A landscape with many peaks, sampled at points; each row gives a point and its height.
A climber steps from a point to whichever of its 2 nearest points has the largest rise for the distance, and stops where none of them is higher. Distance is the straight distance between rows; heights are no part of it.
gema: [ 99 213  79 122 153 128 118 163  77 117 139 169  81 195 131 127 121 102
  92 120 136 135  94 116 147]  (h 409)
pude: [105 171 205 147 122 132 141 178 176 177 125 141 166 137 103 142 110 128
 183 158 179 119 180 182 135]  (h 304)
Niv: [146  78 136 150  93 167 133  85 163 160  98 111 155  56 123 156 141 115
 155 126 133 126 123 172  88]  (h 327)
Fuvaf: [155 158 208 118 141 166 199 182 176 173 135 132 153 125 112 196 140 132
 154 146 140 114 143 187 158]  (h 257)
Sil: [143  33  63 105 128 132  91 127 118  89 119 163  86 106 148  74 127 175
 116 115 129 123 133  98  93]  (h 167)
padem: [148 102 159  51 156 140 191 161 185 137 110 154 162 110 123 129 168 165
 122 128 127  95 120 157 186]  (h 325)
Zopa: [ 53  85 143  87 120 102 120 125 159 129  94 170 163 118 100  65 133 162
 156 125 123 105 116 103  85]  (h 254)
gopi: [104 131 193 116 121 144 112 150 165 168 124 141 141 131  97 124 113 169
 166 139 159  91 172 146  90]  (h 389)
mebeb: [123 143 193  64 146 166 176 149 202 164 124 141 148 137  89 202 135 173
 144 129 125 101 139 164 130]  (h 453)
mazok: [145  90  66 147 129 127 107 145  67 104 150 150  91 146 168 105 123 152
 108 132 127 139 140  98 134]  (h 281)
Gogil: [124 197 137 119 164 129 132  95 134 123 159 119 112 175  98 213 108 130
 113 129 137 123 125  98 114]  (h 406)
zav: [122 147 124 142 117 112 159  92 133 132  99  97 164  93 135  85 161  83
 116 127  93 136  70 126 172]  (h 395)
Gero: [142 115 136 146 113 121 122 107 109 108 106 103 139  97 124  83 154  89
 113 118 112 126  89 140 123]  (h 461)
tiz: [132 154 137 120 151  84 160 181 134 107 136 152 153 137 153  33 148 106
 112 162 159 126 130 126 218]  (h 292)
gusu: [112 194 153 148 140 101 108 185 110 108 142 136 119 160 103  96 114  94
 126 126 151 111 136 126 151]  (h 521)
Ririf: [122 121 159  29 158 140 192 180 189 137 124 181 150 143 127 151 152 187
 110 121 117  96 125 131 182]  (h 357)
pupof: [123 175 121 167 123  94 117 145  71  99 147 113 128 146 146  70 149  63
 105 123 116 141  82 122 145]  (h 169)
menal: [137 164 183  98 144 161 203 132 184 156 146 108 144 151  94 234 134 152
 136 141 124 134 125 145 139]  (h 523)
Kebaf: [122 177  67 117 141 129 141  62 139 122 140 115 106 150 123 218 117 126
  87 119 105 170  88  81 132]  (h 444)
kibat: [159  87  37  96 111 124 102 101 120  84 122 120  86 102 205  75 149  85
  92 121 112 186  91 130 156]  (h 121)
zepe: [150 144  90 152 121 114 105 141  59  91 145 111 107 149 190  77 155  81
  98 127 118 167  95 124 162]  (h 152)
ruv: [169 114 108  49 166 173 150 152 159 125 127 138 101 136 125 160 168 153
  84  97  99 111 108 139 159]  (h 31)
tinem: [108  92  97 148 102 122 101  54 135 116 113  96 125  92 112 151 104 132
 127 112 110 151 112 110  84]  (h 143)
Miz: [ 89 112 154 143 121  92 125 169 127 120 128 165 146 142 126  51 106 149
 156 154 152 114 153  90 126]  (h 414)
kam: [110  88 138  95 135 118 138 131 143 126 107 166 149 109 124  67 144 171
 142 129 133  95 130 104 124]  (h 219)
Zevim: [176  50 120 140 106 141 155 114 156 153 115 141 132  82 143 124 131 173
 148 147 129 118 169 127 149]  (h 186)
Segel: [ 79 135 114 115 140 117 101  81 126 121 127 134 126 127  88 143 104 146
 127 113 123 124  95  86  74]  (h 355)
tav: [184  70  79 184  95 113 108 136  78  96 144  66 137 112 196 152 110 109
 150 127 118 168 197 149 151]  (h 78)
vipu: [135 149 105 112 159 125 121 186  95  97 146 169 105 160 153  48 139 116
  98 139 156 120 120 116 173]  (h 245)
lufa: [172 159 190 164 124 146 128 175  99 147 142 108 156 120 116 135 136  75
 151 141 151  98 160 190 147]  (h 240)
Punik: [132 164 137 110 143 133 123 143 120 121 118 125 126 125 119 118 156 109
 102 105 114 113  93 135 155]  (h 368)
fet: [ 98 109 195 120 123 118 117 168 161 141 110 149 154 116 108  58 126 151
 172 144 162  89 172 144 100]  (h 457)
vem: [139 167 156 100 157 153 166 118 163 139 156 121 123 170  89 238 113 166
 116 131 124 130 147 109 126]  (h 456)
nedap: [132 167 168 129 131 136 172 113 157 165 128 113 148 125 105 194 125 130
 130 140 125 121 124 141 149]  (h 624)
riti: [139 110 129  68 149 167 111 109 165 127  98 126 130  91  83 159 154 137
 121  85  94 105 101 150 105]  (h 92)
Baki: [167 168 118 154 137 133 129 137  89 126 162  99 118 159 139 173 128 111
 106 123 112 141 144 131 168]  (h 455)
Samup: [149 160 206 151 131 152 163 185 148 166 133 132 163 115 112 152 126 106
 166 155 165 109 161 190 156]  (h 269)
baful: [102 153 182  49 154 131 183 198 205 143 123 160 145 163  95 185 128 178
 126 131 129 104 145 148 165]  (h 401)
gif: [123 161 153 174 116 132 131  40 144 151 149 101 153 125 108 195  99 120
 157 157 155 148 136 109  94]  (h 510)
Lovos: [141  95  53 136 124 127 103 115 104 106 130 123  88 121 166 127 123 138
  97 109 109 153 117 107 133]  (h 309)
zuga: [172  94 135 152 120 147  99 119 103 120 121  86 126  86 137 149 136 111
 135 102 119 116 155 168  86]  (h 390)
kiku: [134 199 135 140 151 116 101  82  99  96 160  99 121 158 107 200 118  92
 120 116 133 126 113 121  95]  (h 371)
zepab: [179  71 129 145 102 162 127 117 144 144 112  99 131  70 141 175 135 125
 138 112 127 122 161 180 113]  (h 363)
kif: [174 137 145  70 162 175 147 184 146 125 148 133  90 156 113 175 148 158
  89 104 108  95 139 147 154]  (h 22)
Sipo: [111 151  87 113 141 129 123  96 135 130 128 132 115 141 108 180 121 153
 104 109 105 134  97  94 114]  (h 393)
Bog: [118  78 101 179  82 106 127  62 128 119 115  91 131  89 135 106 109 115
 144 128 105 165 108 109  98]  (h 171)
dise: [164 136  50  94 143 154  95 147  87 102 141 132  72 161 173 158 149 115
  75  98 112 156 112 135 143]  (h 51)
Vub: [ 52 141 165 122 117  89 134 118 161 161 114 147 161 133 110 112 102 165
 164 150 141 117 141 105 113]  (h 333)
Suzed: [104 136  68  63 170 134 130 165 102  98 103 203 103 162 152  33 153 107
  92 131 155 134  68 118 147]  (h 70)
zonez: [138 184 143 151 131 122 171 129 131 155 154 109 140 153 123 179 121 124
 119 146 114 141 136 120 186]  (h 522)
Let: [158 141  64  54 167 177 119 148 129 122 126 155  79 157 147 162 166 131
  68  98 111 141  94 126 155]  (h 41)
Pog: [119 103 109 100 137 138 142 125 148 153 133 159 108 129 115 160 114 205
 119 125 119 116 145  87 126]  (h 330)
memuk: [126  99 101 150 105 131 101  40 147 125 129  84 113  93 123 203  94 135
 143 119 125 153 149 125  66]  (h 124)
vifi: [173  83  98 198  78 124 139 100 116 129 130  67 141  92 171 171 106  98
 150 137 113 163 180 156 149]  (h 91)
vab: [123 192 149 182 118  99 144 122  90 121 131  92 142 125 124 102 145  57
 121 134 116 134  97 134 169]  (h 192)
Tuk: [142 101 137 175  97 133 151  87 141 151 102 103 157  73 132 135 138  96
 147 134 121 138 119 152 122]  (h 289)
seku: [127  98 122 119 129 139  65  91 121 105 130 109 105 115 102 153 120 147
 132 100 124 116 130 131  42]  (h 114)
mas: [107 180 134 112 132 105 153 127 141 130 104 128 153 126 126 104 157 103
 111 114 109 126  80 119 187]  (h 342)
kir: [ 34 107 139 104 110  81 142  89 173 155  95 165 181 114 104 109 123 173
 161 134 112 118 118  95 105]  (h 293)
pilin: [161  99  72 139 118 106 112 112  89  84 132 114 105 121 200  54 154  83
  93 134 117 174  89 124 154]  (h 137)
ref: [118 134 196 121 128 142 138 181 161 173 136 153 143 144 113 133 109 177
 169 158 160 101 195 147 149]  (h 347)
Muna: [ 72 150 137 154 112  86 139 126 125 159 142 150 150 153 116 117  84 165
 150 166 141 132 164  67 137]  (h 386)
luzas: [ 93 116 178 181  96 114 112 131 113 154 146 126 153 143 112  77 100 141
 186 156 150 119 166 118  79]  (h 487)
Gid: [137 101  50 164 105 111 113  84 112 118 145 104  86 123 157 171 101 138
 107 119 113 176 143 100 139]  (h 346)
meno: [ 67 167 129 138 141 105  93 126 104 115 140 149 114 157  97 113  94 130
 128 121 139 126 104  85  75]  (h 319)
votil: [146 118  29  59 145 166 116 125 109 119 107 177  74 156 180 107 162 107
  80 123 116 179  64 122 162]  (h 94)
zaba: [108 112 139 172 111 111 102 109 100 145 152 130 136 140 110 131  89 167
 168 152 146 132 169  89  83]  (h 413)
bulan: [ 96 122 145 186 111  87 130  95 105 105 123  94 143 124 121  62 121  74
 141 128 103 144  75 109  86]  (h 243)
sodus: [137 112  70 113 141 140 114 149  91 128 143 166  94 159 139 136 112 177
  95 119 130 121 135  91 127]  (h 267)
zonu: [114 160 129 161 126 109 151 131 116 154 154 126 144 152 126 152  99 150
 127 147 128 131 150  92 168]  (h 452)
Tinos: [116  88  81 128 117 119  69  75 115  83 121  97  93 105 123 144 114 127
 119  93  99 142 112 124  58]  (h 126)
Tup: [ 80 146 133 169 119  84 103 129  96  99 136 121 123 145 112  85 103 103
 133 126 119 136  90  99  80]  (h 285)
lil: [182  93  71 149 111 116  98 144  82  76 136  74 100 118 203 154 128 111
 124 105 104 160 173 152 146]  (h 69)
nogiz: [122 110 166 144 115 161 115  87 155 165 105 112 157  87 101 140 144 112
 164 127 136 112 120 178  58]  (h 296)
leg: [173 110  40  68 129 153 100 123 111 107 119 136  65 133 212 105 163  79
  83 118 114 194  85 139 170]  (h 106)
lobol: [113 163 169 176 113 108 122 158 102 131 140 116 148 146 108  87 110  98
 157 153 152 119 153 127 137]  (h 618)
mukop: [114 105 186 178  96 138 124 135 125 154 134 118 160 118 124  69 121 106
 187 145 158 112 152 158  78]  (h 407)
vezur: [120 120 170  79 141 161 114 120 167 149 101 135 141 102  85 146 139 156
 147 111 129  87 126 155  93]  (h 80)
Vutor: [181 121  59 121 129 129  94 154  74  90 143 103  73 142 213 138 153 104
  92 106 108 176 139 144 158]  (h 60)
luvar: [103 180 181 164 122 126 125  77 144 159 134 112 165 131 104 164 111 104
 164 157 159 128 134 140  92]  (h 592)
Lasu: [145  88  64  83 142 160 137 147 136 137 137 171  80 144 129 175 128 201
  94 109 112 121 141  94 141]  (h 297)
beze: [126 152 165 106 146 121 138 199 148 141 133 163 127 150 111 119 111 163
 127 139 153  96 174 126 169]  (h 305)
fudo: [147 135 113 121 119 136 120  93 129 111 114  89 123 100 122 141 147 103
 101  96  97 135  99 148 140]  (h 408)
Lufol: [150 186 101 133 156 129 108 167  65 109 163 136  89 182 143 145 133 104
  88 123 126 132 127 128 163]  (h 416)
lif: [155  76 163 114 123 149 172 126 167 162  99 143 158  83 128 130 145 161
 152 145 134 106 148 150 144]  (h 214)
miro: [121  87 114 209  93  92 119  93  97  96 130  89 131 114 151  80 106  98
 147 129  97 162 105 108  85]  (h 203)
dipub: [147  92 106 184  95 125 112  70 118 122 133  73 125  90 149 195  92 116
 149 130 123 153 176 145  95]  (h 109)
lize: [124  82 167 166  95 138 114  92 138 146 112 106 160  92 118  89 138 102
 166 121 138 118 123 158  45]  (h 337)
katim: [ 92 179 198 183 114 106 123 119 129 147 132 107 160 136  96 105 114  73
 169 147 151 124 129 146 101]  (h 514)
toba: [134  41 112  92 133 132 111 126 139 106 105 157 122 102 124  58 143 176
 128 118 129 101 128  97  89]  (h 191)
Diti: [104 104 134 129 121 127 124 100 140 167 131 139 130 128 106 149 100 197
 146 140 131 114 152  93  89]  (h 367)
guf: [ 76 203 110 135 149  98 106 169  96  96 125 154 100 176 110  94 114  87
 110 121 145 124 101 103 136]  (h 458)
tinen: [127 116  45  61 164 154 124 139  85 108 104 191  80 165 178  65 151 118
  90 141 147 160  72 122 155]  (h 81)
vozod: [138 134 128  88 164 123 138 195 131 122 141 173 120 148 135  84 134 151
 108 137 149  98 148 116 184]  (h 271)
Rodim: [ 91 146 143 131 131  78 145 170 139 119 122 166 161 141 131  49 125 134
 129 152 147 116 136  98 178]  (h 348)
Vaz: [140 142  77 147 127 124 133  71 140 127 148 103 109 139 142 214 100 132
  94 124 108 166 133  94 142]  (h 394)
nutes: [152 175 174 170 120 121 127 144  99 117 135  94 140 120 110 112 146  60
 132 128 139 113 124 170 143]  (h 217)
duto: [109  91 184 148 118 102 131 164 145 123 121 150 160 128 125  10 125 130
 173 159 172 103 161 124 106]  (h 537)
vores: [133 121 177 147 114 139 155 126 149 163 110 125 167  92 120 122 138 114
 153 141 139 106 135 153 130]  (h 248)
dutu: [161 102 139 149 123 124  93 134  85  98 129 101 120 111 133 100 149 106
 119 102 120 110 129 151  98]  (h 415)
pasin: [117 111 119  96 143 152  83 106 131 102 106 116 126 104  76 127 138 124
 124  85  97 108  91 137  69]  (h 103)
rin: [153 138 189  96 140 152 196 178 168 153 119 146 149 124 121 155 144 153
 133 141 128 101 145 161 177]  (h 288)

For each start below, name the point where the climber stops.
Bog => Kebaf
toba => nedap
Fuvaf => nedap
tinen => duto
vab => duto

Call two points neighbours if one is among the 2 nearest of the other. Go from one point of each pair to the other, from neighbour to neighbour, staying as high as possible. Name the lowest point that can't be avoided.
lobol and luvar => katim
nedap and luvar => gema
luzas and Niv => nogiz
Kebaf and Gero => sodus
lobol and duto => Fuvaf
